A landscape with many valleys, sampled at points; each row gives a point and its height.
From any point a ball rolls to the lowest of the 2 points nearest to it. It stops when none of these is lower. Distance is the straight distance between rows; heights are no part of it.
nipid height 617: [167 117  98  95 106 125  67 147 134  88 169 125 209 105 153 137 158 164
 157 158 102 142 120 123 116  90 155  79 170 193 127]
sopaz height 493: [ 97 147 148 142 100 197 140 134 135  95  73 150 137 132 158 110 109  93
 152  70  92 116  97 142 124 103 133 162 101  91 143]
gemo height 227: [146 140 122 162 110 134  44 110 134 112 150 145 185 141 103 146 147 111
 103  91 129 135  94 126 140 118 130 108 145 161 149]
Nusud height 136: [198 126 158 104 131  94 140  87 107 143 140 134 143 120  82 148 118 203
 136 172 164 144 184 109 138 131 123  83 139 142 128]
ful height 152: [115 153 120 151 135 144 116  78 117  84 141  94 117 154  96 137 141  93
  84  87 133  99 140 166 152 180  93 170 114  46 110]
tep height 180: [137 133  68  84 132 101 153 131 159 135 140 135 145 131 164 118 170 215
 136 176 116 146 152 109  86  95 134 107 119 131 137]
sufe height 123: [174 119 110 101 129  89 144 113 118 140 141 136 151 113 102 143 124 184
 140 173 140 146 167 107 108 115 123  93 147 128 137]
Pabe height 343: [109  92  98 132 134 133 110 143 109  98 153 127 131 113 128  64 129  79
 111 104  96 166 122 149 147 108 135 122 167 127  47]
tuk height 218: [155 100  89 131 130 133 130 174 118 114 121 127 113  89 104  95 108 131
  91 139 114 129 136 149 110 131 131 106 174 122 101]
sokos height 424: [ 78 116 118 143  81 198 113 132 153 115 125 131 120 137 198  95 148  91
 169  63  58 130  74 148 138  81 138 151 107  97 125]
Gumi height 362: [108 134 111 120  98 185 123 109 129  87 125 118 130 162 157  56 128  90
 130  62  75 140  72 176 153  83 106 174 137  76  80]
laro height 483: [116  92  44 113 131 123  95 129 145  96 144 107 150 115 165  65 152 140
 108 123  97 148 126 140 117  91 173 123 158 127  59]
ruk height 169: [144 131 182 139 130 129 114 100 102 119  73 106 136 138  75 123  59 134
  97 115 162 116 193 153 191 149 112 157 128 117 123]
sama height 364: [ 72 130 111 123 129 102 192 159 144 129 130  97  86 113 163  90 160 127
 154 152  93 138 131  99  89 131 150 161  88 104 105]
banu height 299: [161  80 123 110 117 106 138 152 109 145 143 130 113  96 116  99 127 127
 135 147 111 177 145 119 139 120 115 105 173 158  65]
puloz height 137: [110 130 145 108 205 113 121  46 133 133 124 124 132 182  97 142 126 175
 113 135 203 109 188 154 179 139 143 123  98 126 145]
bop height 246: [190  88 118 111 127 125 126 164 105 106 107 135 128  89  80 126  82 150
 105 149 129 145 150 144 122 126 110 105 195 141  94]
Lodad height 327: [102 133 124 155 152 114 156 126  94 130 141 106  89 140  97  67 137  57
  98 134 114 141 122 120 142 159 109 158 156  86  74]
revad height 149: [203 109 172 121 132 101 132 101 102 138 102 118 128 123  81 138  76 173
 121 160 164 143 181 111 160 133 116 106 132 147 116]
kidet height 592: [149 111  87 162 153  86  88  91 126 159 196 124 115 124  73 177 177 104
  59 141 164  97  98 136 130 139 123  80 140 127  92]
sedi height 305: [171 151  74 114 110  85 178 174 133 160 148 140  73 111 133 142 103 171
  96 185 128 150 108  78  65 145 124 108 109  99 135]
koze height 197: [130 125 178  97 160 110 173  97  95 160 117 109  92 173 151 117 135 114
 175 161 151 153 111  78 134 137 138 189  84 131 143]
Gulip height 319: [100 138 117 148 150 106 172 164 116 145 155 121  51 118 119  83 122  61
  88 150 117 143 106 118 120 167 128 138 155 110  96]
vebeb height 232: [118 174 155 164 135 125  99 101 137 116 134 129 166 134 106 191 144 118
 129 112 156  82 130 112 132 182 140 115 100 127 181]
Vez height 570: [188 124 189 137  96 103  68  85 118 146  93 142 173 159 100 146 115 122
 110 111 171 158 125 117 175 110 106 132 127 186 150]
zad height 582: [ 74 113 155  92 142 153 145 105 107 130 102 106 120 192 173  88 153 110
 167 104 114 140 114 138 149 101 115 205 103 126 117]
dituk height 539: [129 148 159 157 121 155 112 154 119 113 100 155  97  84  90 133  88  44
 110  98 133  93 109 135 145 183 100 137 124  94 156]
Gelef height 158: [152 137 120 162 131 108 112 160 132 148 141 149 118  99 119 142 116  89
 106 122 131 127 114 103 117 166 110 105 134 137 159]
mif height 171: [108 164 111 158 128 151 133 136 116  68 139 122  91 116 120  96 134  43
  95 104 114 113  98 153 129 172 118 152 126  56 125]
pomor height 205: [106 162 161 135  91 158  69 107 147  95 134 135 198 140  96 133 114 155
 124  80 140 109 147 190 143 132 145 134 164 178 126]
fufun height 110: [133 142 146 105 169 105 176 111 132 147 123 120 108 151 141 143 103 171
 145 158 161 139 142  81 117 151 141 154  91 117 175]
Sab height 144: [104 151 148 133 174 136 128  57 108 110 105  95 129 183  94 109 111 118
 106 112 176 113 160 139 156 153 119 182  98  76 137]
vufip height 311: [117 118  87 104 165  99 128 104 144 146 146 125 142 174 160  98 165 165
 124 124 138 163 123 104 116  88 149 135 122 131 120]
Lobu height 389: [ 58 136 121 131 123 142 179 151 160 111 108 105 122 106 172 108 145 112
 169 126  88 121 132 118  93 133 171 156  91 105 145]
dul height 499: [128  92  51 107 124 114 106 163 149 101 147 102 160  93 162  97 147 165
 120 148  99 135 131 138  95  89 159 103 167 152  74]
nus height 278: [180 117 129 136  94 150  52 199 130  94 148 143 186  85 117 143 126 107
  95 110 114 123  95 151 108 105 137  75 172 179 132]
lovi height 544: [129 130 158 136 122 138 178 192 103 142 108 158  52 101 129 105  88  43
 130 138 114 128  84 111 121 142 105 159 123 112 120]
lapot height 547: [114 118 133  74 140 167 110 120 138 108  85 119 159 178 129  95  83 199
 131  99 148 145 172 197 149  90 140 157 162 160  97]
Nedar height 321: [108 168  61 173 128  81 136 116 148 146 162 103 106 108 115 196 165 129
  81 187 159  64 109 110  87 168 149 104  97 101 131]
zavol height 648: [129  96 136 107  82 126 122 160 158 117 144 138 168  80 167 148 161 167
 189 146  81 142 152 127 128 114 134  92 144 172 125]
Sasu height 557: [126 117  97 125 167 121  89  62 116 124 139 110 137 177  88  97 145 133
  92  96 155 147 140 149 145 124 118 142 142 101 101]
noko height 438: [ 72 121 199 132 114 171 176 128 123 119  79 123 121 125 161 123 119  72
 202  91  98 125 119 134 151 128 128 172  80 121 143]
bul height 529: [125 138 149 138 120 165 157 172 120 101  96 153  91  97 121 102  95  41
 128 101 103 115  91 140 116 144 114 143 119  94 137]
Tuv height 335: [107 128 111 141 134 132 153 115  92 100 140 108 109 153 122  50 134  65
  98 103  91 148 110 148 148 120 100 168 142  80  78]
Zirir height 222: [125 103  78 111 118 112 136 145 163 134 131 125 139 117 181 116 155 184
 145 140  86 141 133 109  96 104 148 119 119 134 125]
kudo height 333: [111 144 118  92 149 162 134 110 135 121  89 130 142 198 163  94 106 157
 136  91 118 125 128 138 130 100 120 201 102 107 162]
vule height 548: [146 154 197 157 114 123 121 112  99 129  93 132 120 144 107 147  91  54
 138 118 165 129 114  95 155 175 122 169  87 112 156]
Bev height 258: [151 155 100 147 159  92 143 122  98 173 157 118  40 147  88 177 119 100
  86 160 182 125  83  90 101 175 135 126 113  89 128]
gigub height 627: [139 124 149 124 106 109 203 175  95 189 163 146  41  99 149 125 104 104
 154 163 111 183 106  76 127 148 107 130 141 148 110]
Geg height 320: [119  62 158 113  74 160 192 169 140 147 107 127  82  97 168 131 137 171
 187 150  85 149 154 131 117 110 116 119 108 113 130]
zed height 346: [177 132  87 103 113 115 167 190 121 164 148 154  65  93 134 113 103 150
  98 158 112 142 106  99  96 134 109 112 146 112 130]
Sifi height 220: [171 107 187  99  79 143 111 137 134 114  70 147 167 107 128 140  79 165
 166 106 119 146 168 153 149 100 119 125 140 185 117]
nuf height 590: [158 101 130 160 159  90  89  76 116 166 187 132 129 125  52 196 167 131
 102 150 168 124 120 120 122 114 124  68 149 151 127]
rez height 596: [139 143  55 156 133  79 155 137 107 191 184 116  55  90  87 176 136 134
  60 193 163 110 126 122 104 151 119  77 147 120  89]
sono height 576: [ 54 124 131  92 164 120 143  88 133 129 144 108 137 174 168  77 160 121
 165 109 121 155 137 121 146 123 138 181  96 126 121]
Bikag height 133: [154 120 122 155 140 102 102 132 118 163 150 139 112 130 124 125 141  90
 117 124 125 156 103  83 148 139 114 123 131 129 138]
Bos height 230: [129 132 213 101 156 129 172  99 108 148  81 103 108 165 154 120  91 119
 178 135 159 142 149  90 164 140 129 194  73 125 143]
biv height 666: [123  96 159 110  67 152 147 161 152 124 107 154 139  63 158 149 138 164
 216 129  83 147 168 141 133 106 126  98 135 163 129]
vuno height 103: [139 109 149 137 139 104 136 114 112 150 128 129 125 137 122 121 135 108
 143 119 138 172 135 100 146 140 122 144 122 139 119]
veka height 267: [138 156 170 133 126 129 140 119 135 128  97 146 152 150 146 156  92 139
 170 125 136 118 159  95 145 152 130 141  87 143 200]
nikab height 583: [181 123 170 159 114 106  92 138 118 135 178 120 172  91  61 188 152 141
 118 147 153 106 136 140 121 149 114  50 148 181 147]
bab height 228: [103 164 142 165 132 131 111 121 138 100 127 118 192 126 107 184 126 150
 126 118 144  65 163 145 118 163 139 108 122 118 180]
zud height 407: [115  41 107 125  97 165  87 154 134 131 137 122  94 131 198  75 160  93
 134 108  80 150  82 124 152  69 129 127 132 127  82]
nobog height 239: [150 143 168 168 141 105  92  95 121 157 137 137 141 139 101 213 125 101
 125 131 182 108 117  78 142 167 128 109 100 136 176]
zefu height 348: [127  62 189 129  72 177 151 165 113 156  52 138  88  97 155 138 118  86
 173 119 104 144 119 153 159  83  80 115 120 145 113]
nefa height 374: [158 140  84 134 121 112 151 193 120 162 153 143  66  67  96 136 100 123
  64 164 147 111 111 122  92 152 104  94 155 120 138]
Rofin height 565: [196 103 154 144 126 105  70  78 101 143 120 137 134 150  75 147 122 101
  90 121 174 164 106 114 164 112 105 123 147 157 112]
kaz height 599: [145 167 104 145 121  79 163 138 100 185 192 130  62  80  91 186 105 151
 101 199 169 120 130 106 107 175 114  60 150 121 119]
pulu height 271: [133 138 135 130 121  95 161 150 143 155 142 141 120 102 153 163 133 142
 162 156 124 150 134  71 111 147 125 121 112 131 161]
lunul height 183: [141 149 146  79 159 140  94 111 152 103 145 143 204 154 127 154 137 210
 158 127 162 130 177 165 134 113 146  95 154 190 149]
meto height 153: [137 111 172 124 113 137 131 128 127 152  98 136 136 152 150 114 121  95
 159  99 118 160 116 103 166 120 116 159 109 143 137]
Namo height 329: [110 180  59 178 120 104 103 147 167 115 161 119 132  83 143 146 167  88
  76 163 118  61 107 132  95 154 132 109 101 112 130]
Mit height 294: [114 140  92  75 168 127 106 101 159 134 140 156 163 183 168 119 152 195
 135 115 141 144 141 130 133 106 142 123 123 136 159]
feki height 603: [143 123  73 147 144  95  65 113 144 130 167 121 160 123 109 148 172 133
  94 140 131 123 100 122 111 114 140  88 139 135 122]
kotap height 556: [119 139 159 131 138 131 196 169  91 149 129 123  47 133 123 108  95  55
 139 141 128 133  84  99 118 171 119 178 116 103 119]
tatev height 563: [110 150 162 134 151 127 175 132  89 116 113  93  64 157 123  92 112  69
 152 140 131 126  86  94 103 181 149 210  95  95 111]
mize height 578: [143 124 166 153 114  95  94 140 125 125 144 145 169  96  91 164 127 121
 124 123 130 134 160 121 139 155 121  82 148 178 142]
zugup height 390: [ 99 138 140 134  75 212 119 118 128 107 109 127 123 156 182  84 133  81
 160  60  73 125  65 176 159  64 105 167 115  85 110]
Duru height 178: [134 150 185 135 116 144  92  80 120 105  77 126 167 160  98 123  72 161
 117  97 173 112 183 162 180 138 126 143 117 159 138]
doga height 300: [103 149 100 146 145  96 165 133 125 132 122 110 117 111 116 117 132 123
 112 142 139 128 148 107 115 164 144 141 116 107 144]
dubo height 249: [136 142 139 164 138 119 102  69 119 131 146 126 122 152  82 210 151  83
  85 106 173  85 115 112 143 171 117 139  95  78 138]
Sipit height 301: [163  90 148 123 104 149 139 173 123 134  77 153 110 107 134 102  87 102
 139 110 107 141 119 126 142 103 100 127 149 134 112]
Dasi height 345: [134  50 155 104  82 167 160 179 117 134  95 126  84  83 152 134 125 157
 186 147  80 150 151 154 121  89 101 101 140 124 103]
lelel height 440: [100  72 107 124  84 177  97 146 144 128 115 131 123 151 195  96 169 115
 156  92  70 139  92 130 139  74 131 149 104 122 120]
vafur height 253: [138 133 107 147 154 123 103  66 114 114 145 119 111 183  86 172 165 109
  72 104 163  96 107 119 133 155 122 142  96  64 128]
segat height 601: [160 113  83 160 131 125  55 142 133 130 192 108 160  91 100 155 167 120
  69 139 142  86 116 136 107 122 135  83 162 151 116]
gevo height 326: [130  85 105 139 133 111 123 151 104 125 152 121  98 101 107  71 134  77
 102 129 110 165 136 130 149 130 131 113 192 150  50]
difur height 221: [115 158 118 157 118 138  97 144 148 104 132 124 214 108 107 156 143 161
 120 112 124  75 149 161 101 135 146 100 147 154 173]
geve height 594: [146 130  67 159 153  75 126 124 119 181 196 118  88  88  90 159 166 117
  65 177 157 108 110 129 118 141 121  58 163 131  86]
peze height 325: [107 119  97 104 187  83 169 103 135 149 160 120 112 152 149 103 168 152
 131 161 133 166 127  93 111 115 152 139 112 124 117]
vibek height 307: [111 143  92 140 174  81 160  80 129 138 129 107  98 141 109 143 141 149
  97 164 162 126 146 108  88 147 148 141 104  95 144]
ril height 339: [184 114 160 134  80 152  77 176 133  88 112 158 176  87 109 144 102 136
 133 110 106 150 126 163 124 106 129  92 168 197 124]
lasu height 57: [100 129 160  83 134 166 134 124 167 129 103 159 163 160 170 146 108 188
 198 104 113 126 175 155 151 112 133 128 121 169 162]
Sozav height 280: [146 176  77 136 128  81 161 143 149 145 134 114  83 125 126 171 133 166
  91 189 145 120 104  77  50 146 150 115  94  94 159]
geza height 261: [124 145 187 100 144 127 149 107 140 144  78 134 145 150 155 135  94 147
 186 121 142 140 165 112 162 142 122 157  87 145 162]
vebab height 216: [125  98 176 121 109 139 168 145 115 154  75 114 105 136 146 114  98 118
 173 130 115 148 139 118 161 115 126 165 107 147 118]
kivi height 274: [114  83 178 114 114 140 204 151 113 164  97 122  90 103 158 115 113 139
 188 151  91 153 145 107 127 123 105 144 119 133 110]
loga height 316: [152  91 172 108  66 168 121 151 139 125  66 144 151 109 156 155 103 139
 186  92  98 149 129 152 155  79 115 122 146 172 137]
Zura height 344: [118 144  91 143 123 154 115 107 112  81 138 105 131 166 128  63 129  86
  84  77  91 142  95 163 143 116 107 162 136  63  97]
zalut height 214: [107 157 117 149 119 147  61 110 142  89 146 120 210 141 103 152 147 157
 109  88 139 100 146 178 124 134 159 115 161 161 147]
mavi height 465: [ 66 123 176 146 101 202 164 132 133 114  71 135 115 112 168 137 124  82
 182  85  88 117  95 151 140  82 121 150  91 114 127]
supiv height 147: [162 130 180  91 104 146 111 139 136 102 103 137 183 121 114 143  81 211
 161 126 142 114 196 160 132 114 130 111 148 180 154]
Sus height 609: [131 166 137 130 112  86 169 172 107 179 177 152  53  85 131 130 105  89
 144 157 138 167 105  90 128 177 105 108 147 159 124]
dag height 245: [154 142 155 152 154 101 120  84 111 145 123 138 104 152  90 194 119  98
 114 138 185 102 110  87 139 176 133 137  88  96 166]
Nobeg height 574: [133 128 130 138 138 105  99 106 141 128 166 124 185 113  93 166 149 152
 122 129 149 121 168 125 129 145 138 105 141 163 142]
nodus height 140: [121 139 140 122 189 122 139  42 105 131 120 105 109 187  99 146 114 134
 103 132 196 114 154 121 161 152 138 155  79  99 133]
dud height 598: [157 109  90 147 133 110  78 160 115 143 161 121 131  80  78 140 135 122
  67 146 145 103 127 138  97 148 124  75 176 133 111]
Vur height 190: [113 168 192 134 107 173  87 111 156 101  98 128 195 150  89 143  75 176
 120  85 151  94 181 191 166 130 141 138 132 174 155]
nenik height 240: [129 152 124 116 124 102 134 129 155 133 144 150 170 121 156 154 151 166
 168 146 115 128 153  93 113 135 150 109 117 149 169]
tubam height 558: [138 112 102 154 162 120 104  76  93 131 139 113 109 169  79 117 134  94
  65 117 164 145 125 133 149 138 103 136 148  86  85]
ritum height 633: [170 101 134  91  89 123 105 152 142 101 157 146 176  81 135 141 155 168
 169 147  91 157 142 130 118 107 128  79 170 197 107]
pona height 588: [163 127 130 150 137  77 116  86 122 158 187 139 139 114  99 165 154 146
 131 161 160 161 125  98 122 129 133  66 144 145 145]
nuki height 287: [101 134 115 118 166 106 145 119 146 123 106 127 152 131 140 102 125 167
 131 123 132 122 157 133 115 144 140 136 123 113 150]
sepu height 568: [ 87 150 158 112 154 126 178 115 104 100 113  88  96 183 143  90 136 103
 159 129 118 122 102 102 105 155 138 210  74  89 125]
reku height 597: [164 113  86 147 139  88 101 145 109 152 181 124 123  89  79 165 150 162
  71 181 158 120 126 131  96 138 118  63 163 133 100]
mamiv height 127: [129 139 148 111 170  87 162  77 128 151 145 125 125 125 114 138 120 179
 143 171 171 138 183  98 127 153 139 121 114 128 163]
sipeg height 315: [141 146  91 127 163  93 147  87 142 137 135 122 135 148 105 188 148 206
  97 181 175  84 148 120  93 133 142  96 103 108 168]
basik height 534: [103 105 120  89 129 194 133 132 146 117  74 130 144 146 161 113  91 200
 160  83 118 131 153 192 128  83 143 158 149 143 113]
Fuv height 263: [103 125  83 113 135 138 132 139 156 110 112 137 161 133 172  99 140 181
 131 116 104 125 144 140  99 108 152 136 128 131 143]
tob height 412: [ 62 127 163 130 121 156 187 145 134 104  93 126 106 118 159 113 130  94
 183 109  86 125 113 110 117 139 154 178  76  98 141]
vate height 560: [179 109 115 155 160 103 101  78  90 157 131 139 104 171  73 127 135 103
  77 129 161 156 105 109 150 119  99 129 143 119  98]
tipev height 555: [146 163 182 149  91 142 112 101 108 122  72 113 163 156 113 130  83  73
 137  90 163 130 113 129 171 143 111 183  96 122 161]
Zek height 313: [ 91 134 127  73 163 152 127 119 156 135 105 141 148 210 195 111 140 186
 151 109 135 132 137 141 128 102 133 171 111 133 159]
Labet height 561: [121 168 162 143 112 158 121 102 118  99  88 121 162 166 110 122  79  97
 116  82 150 106 128 143 154 145 111 181 113  87 162]
Fek height 685: [122 103 196 106 101 139 157 134 144 129 114 148 144 100 153 133 115 155
 219 127 102 148 177 133 160 125 122 123 126 177 143]
tav height 252: [161  94  97 126 124 141  92 187 135 106 130 145 119  68 103 104 113  79
  68 120 105 119 113 154 104 122 121  95 195 146  85]
dunaz height 372: [127  77 123 127 107 146 101 150 105 132 135 128 107 138 155  66 149  77
 126 106  88 166 102 128 163  82 120 144 155 143  52]
tibe height 602: [125 172 114 146 131  75 171 144 103 183 203 142  48  93 108 177  95  95
 117 174 169 138 101  95 133 183 115  87 144 145 119]
veba height 306: [125 135  96 127 115  97 161 185 159 144 142 142 116  86 155 131 134 123
 136 160  91 129 117  99  88 136 144 101 126 120 142]
nituz height 229: [180  93 128 119 100 151 123 195 132 127 111 168 133  75 125 126  97 115
 129 125  89 134 120 132 126 109 108 109 149 153 127]
toko height 194: [100 166  89 163  97 130  82 115 147  88 176 126 162 118 146  92 150  77
 102  85 101 108 101 163 138 146 129 121 137  78 121]
lozil height 445: [ 93 109  64 127 110  97 135 160 156 131 153 112 104  94 176  56 148  99
 108 153  80 141 117 116 117 107 159 117 137 130  71]
bokam height 515: [127 159 153 147 107 181 141 150 115 103  69 158 126 111 125 108  85  53
 126  73 108 115  99 164 141 107 101 155 115  83 129]
Meli height 342: [100 124  99 122 142  82 200 142 132 154 142 107  93 121 157  92 148 157
 140 171 110 160 139  90 101 126 141 137 116 112 109]
papaf height 150: [167 120 112  65 126 114 149 122 141 144 141 150 154 130 141 137 148 232
 157 180 115 135 160 109 100  94 122 101 126 128 151]
laf height 356: [129 161 129  79 133 191 110 115 134 138  72 142 155 222 161  96  87 165
 136  76 132 121 126 165 153  95 116 182 128 116 151]
zopu height 310: [157  95 132 129 103 171  74 184 129  94 109 165 121  74 123  98  94  69
  95 104 107 138  92 163 142  99 113 102 177 165  93]
legod height 256: [143 145 113 143 163 110 117  58 118 131 145 126 122 186 110 150 159  85
 103 123 166 135  78  89 122 148 137 164  82  83 162]
sada height 324: [113 176  58 167 125  83 133 149 163 131 154 116  86 105 126 163 168  93
  68 168 141  79  96 102  73 172 136 119  95  88 140]
Dabuz height 564: [115 168 119 130 126 159 122 109 126  95  94 126 156 148 119 120 100 130
 116  87 130  93 137 149 116 147 123 167 120  72 165]
lesif height 148: [101 166 146 151 145 141 120  63 109  99 125  87 138 169  82 142 125 122
 100  95 163 103 163 176 163 174 105 175 114  66 125]
Mobu height 269: [138 166 105 147 134  88 143 137 130 141 155 135  69 131 116 175 132 110
 105 171 160 128  78  68  75 164 151 123  91 102 158]
lani height 182: [ 85 170  94 174 120 131 110 123 136  96 149 113 130 108 115 127 158  79
  99 110 126  93 110 138 116 173 124 133 118  79 130]
Nazur height 198: [181 159 160  86 137 120  90 105 145 126 164 157 208 169 126 172 144 213
 159 140 136 124 151 127 124  98 137  74 137 200 176]
bado height 206: [172 119 151 138 101 132 132 179 133 136 127 170 139  91 134 142 111 114
 140 125  97 127 123 107 121 136 113  95 141 143 162]
bukek height 181: [ 94  65 166 133 107 168 188 197 103 154 101 124  21 103 170 113 130  79
 154 147  76 111  79 126 115  96 107 143 111 121 112]
gubu height 401: [122  71 174 138  64 189 112 155 126 140  56 136 112 111 168 141 124  99
 179  83 106 137 117 160 166  57 101 117 114 155 119]
moz height 251: [158 144 135 145 146 113 145  93  96 151 126 103  58 163  84 180 102 109
  99 149 205 109  97  95 113 182 146 141  92  81 138]
luk height 479: [ 94  97 126 122  95 189 143 160 154 108  82 147 133  96 173 131 117 139
 174  84  83 125 115 161 114  76 146 120 135 129 122]
pulez height 309: [107 137  88 163 147  93 150 160 124 141 151 117  91  99 110 118 131  96
  85 154 132 124 129 118 108 168 124 118 148 106 107]
moso height 393: [ 82 103 107 138 128 129 203 179 127 136 128 122  66 106 152  70 139  94
 136 149  66 135 119 121 105 119 142 139 120 116  81]
sosu height 511: [ 79 115 107 113 110 192 134 147 161 105  81 141 145 118 170 112 111 185
 171  82  91 104 134 189 110  76 142 133 143 128 125]
baso height 571: [ 79 186  91 122 175 121  98  72 157 114 157 123 192 164 139 139 179 157
 118 129 153  98 154 157 131 138 151 121 122 130 148]
lutad height 264: [122 148 137 126 151 116 101  80 123 132 132 136 149 184 128 141 142 111
 131  98 163 147 104  93 147 126 124 160  95 119 167]
gesa height 467: [ 78 111  58 117 115 123 109 139 155 100 150 108 141 123 182  58 166 117
 112 114  85 135 110 130 116 101 152 131 135 109  82]
sopi height 161: [118 181 123 156 127 145 136  89 100  69 157  83 108 139 127 117 145  65
 104  98 119 121  99 167 138 176 105 177 116  45 134]
mut height 554: [110 123 103 103 171 136 106  85 124 105 121 116 161 164 106  96 123 163
  97 100 175 139 166 167 146 136 127 147 153 123 106]
Puvur height 585: [178 138 135 127 130  91 121  90 129 151 188 145 178 118  79 189 162 185
 136 186 154 115 135 120 108 113 128  46 134 155 168]
Daven height 419: [ 74  85 105 136 108 126 156 159 147 141 156 102  73 113 187  60 160  94
 124 142  63 135 105 114 123  90 144 128 109 114  83]
medum height 607: [166 118  69 119 128 110  53 124 142 114 182 125 182 121 134 114 167 162
 117 151 132 136 112 110  94  84 157  77 160 174 127]
tubar height 160: [163 115 175 142 139 111 122 104  89 146  85 103 114 145  73 125  74 139
 100 133 175 141 177 120 171 139 106 145 139 141 115]
dupok height 584: [190 111 148 145 124 106  93 116 119 143 203 106 184 103  59 206 177 170
 116 170 177  91 133 140 113 117 133  52 142 176 141]
sota height 162: [ 92 157 151  74 143 166  91 120 178 111 135 148 201 163 156 139 118 206
 168 103 145 135 160 190 139 115 163 122 166 201 132]
Mifu height 247: [152 125 130 152 104 147  31 145 141  99 155 135 196 108 102 139 143 112
 115  92 110 125 101 159 127 115 152  82 174 180 122]
bivu height 430: [102  90 123 136 101 166 159 178 141 125 103 142 102  65 164 105 125 109
 147 125  82 131 116 138 113  96 133 107 133 142 106]
kar height 134: [126 136 166 115 176  95 122  63 124 137 133 127 139 156  82 135 111 166
 131 150 185 137 189 123 162 131 133 121 123 143 134]
zepa height 589: [ 98 100 159 110 135 170 161 120  94 126  86  93 120 179 147  67 127  96
 161 102 100 136 114 154 165  82  97 201 132 131  83]
Nobok height 386: [119  69 142 123  98 163 170 183 133 105 108 146 108  48 150 117 118 136
 166 128  75 145 139 155 130  89 131  83 153 153  81]
rig height 573: [ 61 149 128 108 188 110 167  90 130 105 142  87 111 172 144  74 163 117
 142 131 124 148 121 116 123 142 139 199 106  97 115]
sodav height 646: [152 111 162 112 124  98 178 155  88 195 138 128  53 137 140 126 109  89
 151 155 133 182  90  60 136 132 104 149 126 143 103]
penuz height 354: [123 134  92 141 111 127 109 194 151 109 151 156 133  52 147 108 137  82
 110 136  80  99 108 132 117 133 137  78 149 145 125]
Sidog height 572: [102 147 101 126 168 118  87  69 159 124 163 124 184 147 106 163 167 175
 116 125 171 100 174 153 134 141 153 100 138 149 150]
tepa height 270: [199  89 147  85 106 120 134 145 105 132 125 145 126  98  98 119 102 168
 135 159 130 177 157 123 124 113 104  95 176 149  78]
kif height 566: [ 85 180 104 121 141 143 132 102 142  90 101 129 152 183 138 123 130 150
 127 104 138 104 139 138 115 161 143 175  98  78 177]
zema height 600: [105  70 157 121 126 168 153 143  78 144  81 101  79 161 153  61 142  85
 146 116  75 132  90 138 153  80 100 192 123 118  73]
Gur height 337: [143 130  82 135 103 113 133 191 159 124 149 146 154  53 150 124 136 126
 138 161  80 108 111 124 100 120 136  80 149 143 136]
mur height 277: [135  59 161 122  76 174 171 183 112 162  80 141  42  80 167 116 119  87
 164 139  94 134 102 136 144  82  93 130 120 127 116]
bozav height 211: [121 152  95 152 103 145  48 113 152  99 167 131 195 144 133 110 152  92
 110  74 106 123  97 134 152 130 130 113 150 124 125]
Rukop height 318: [142 142  83 155 152  72 148  86 130 164 160 109 102 127  97 215 157 161
  88 189 169  75 119 118  98 138 152  94  89 105 144]
Vazu height 543: [124 150 169 168 126 140 112 126 114 109 107 132 126 112  82 156 107  74
 120 104 146 110 131 119 129 182 110 151 115 107 164]
Gabag height 336: [123 148  75 168 123 113  86 167 154 114 164 133 151  57 134 118 154  82
  93 148 113  68 109 146 110 143 139  75 139 137 127]
bitod height 244: [144 172 171 148 123 135  91 103 130 117  99 137 162 149 115 190  85 131
 142 108 155  92 158  96 141 168 134 145  91 127 203]
Mavu height 257: [131 105 114 125 136 125 154 167 119 132  96 142 110 106 131  89 104 115
 108 116 109 140 123 122 116 126 114 135 142 111 112]
lipo height 217: [157 161 117 108 131 110 109 122 141 126 159 150 197 133 145 166 161 190
 151 146 120 123 144 118 107 121 142  80 133 172 194]
guvu height 156: [144 120 151  86 155 106 185 122 110 156 102 121  76 179 157 115 111 159
 158 163 142 152 113  73 110 119 127 176  90 107 147]
fumev height 551: [126 126 127  82 164 145  90  95 125  94 116 116 167 168  99 115  84 202
 116 104 165 140 176 174 147 112 144 143 183 165  97]
Kune height 611: [115 100 154 123 138 139 178 162  76 146  92 108  55 156 147  82 138  72
 137 141  80 134  67 106 130 107 108 196 111 119  86]
teve height 116: [ 91 130 134  86 120 158 117 141 180 125 120 145 184 149 183 143 136 205
 184 107 114 131 167 166 134 100 150 121 146 179 141]
kedo height 111: [135 155 170  82 141 150 126 123 156 122 105 151 179 146 160 144  84 218
 153 126 138 110 199 150 139 129 138 121 133 158 178]
nopo height 569: [ 72 195  95 111 164 130 120  98 160 110 121 134 178 174 167 130 148 175
 119 121 141 105 150 149 129 147 152 151 110 119 174]
zifub height 312: [113 145  87 120 171  95 150 103 147 123 125 113 135 163 122 145 149 189
  90 160 165  99 153 113  85 135 153 132  92  91 170]

For each start below, name the point where the ball stops.
Sidog: Mit
vate: vuno
nus: fufun
zed: sufe
zema: Mit
luk: vuno
zud: tuk
Vazu: Mit
vafur: sufe

Call two points neighbours if one is among the 2 nearest of the other. Go from one point of each pair to the other, from neighbour to neighbour, staying as low as possible. Name the highest point that can't be avoided.
tuk, sufe: Sipit
Mit, fufun: dul
lasu, bukek: gubu
sufe, vuno: lutad
vuno, lasu: penuz
fufun, vuno: veka
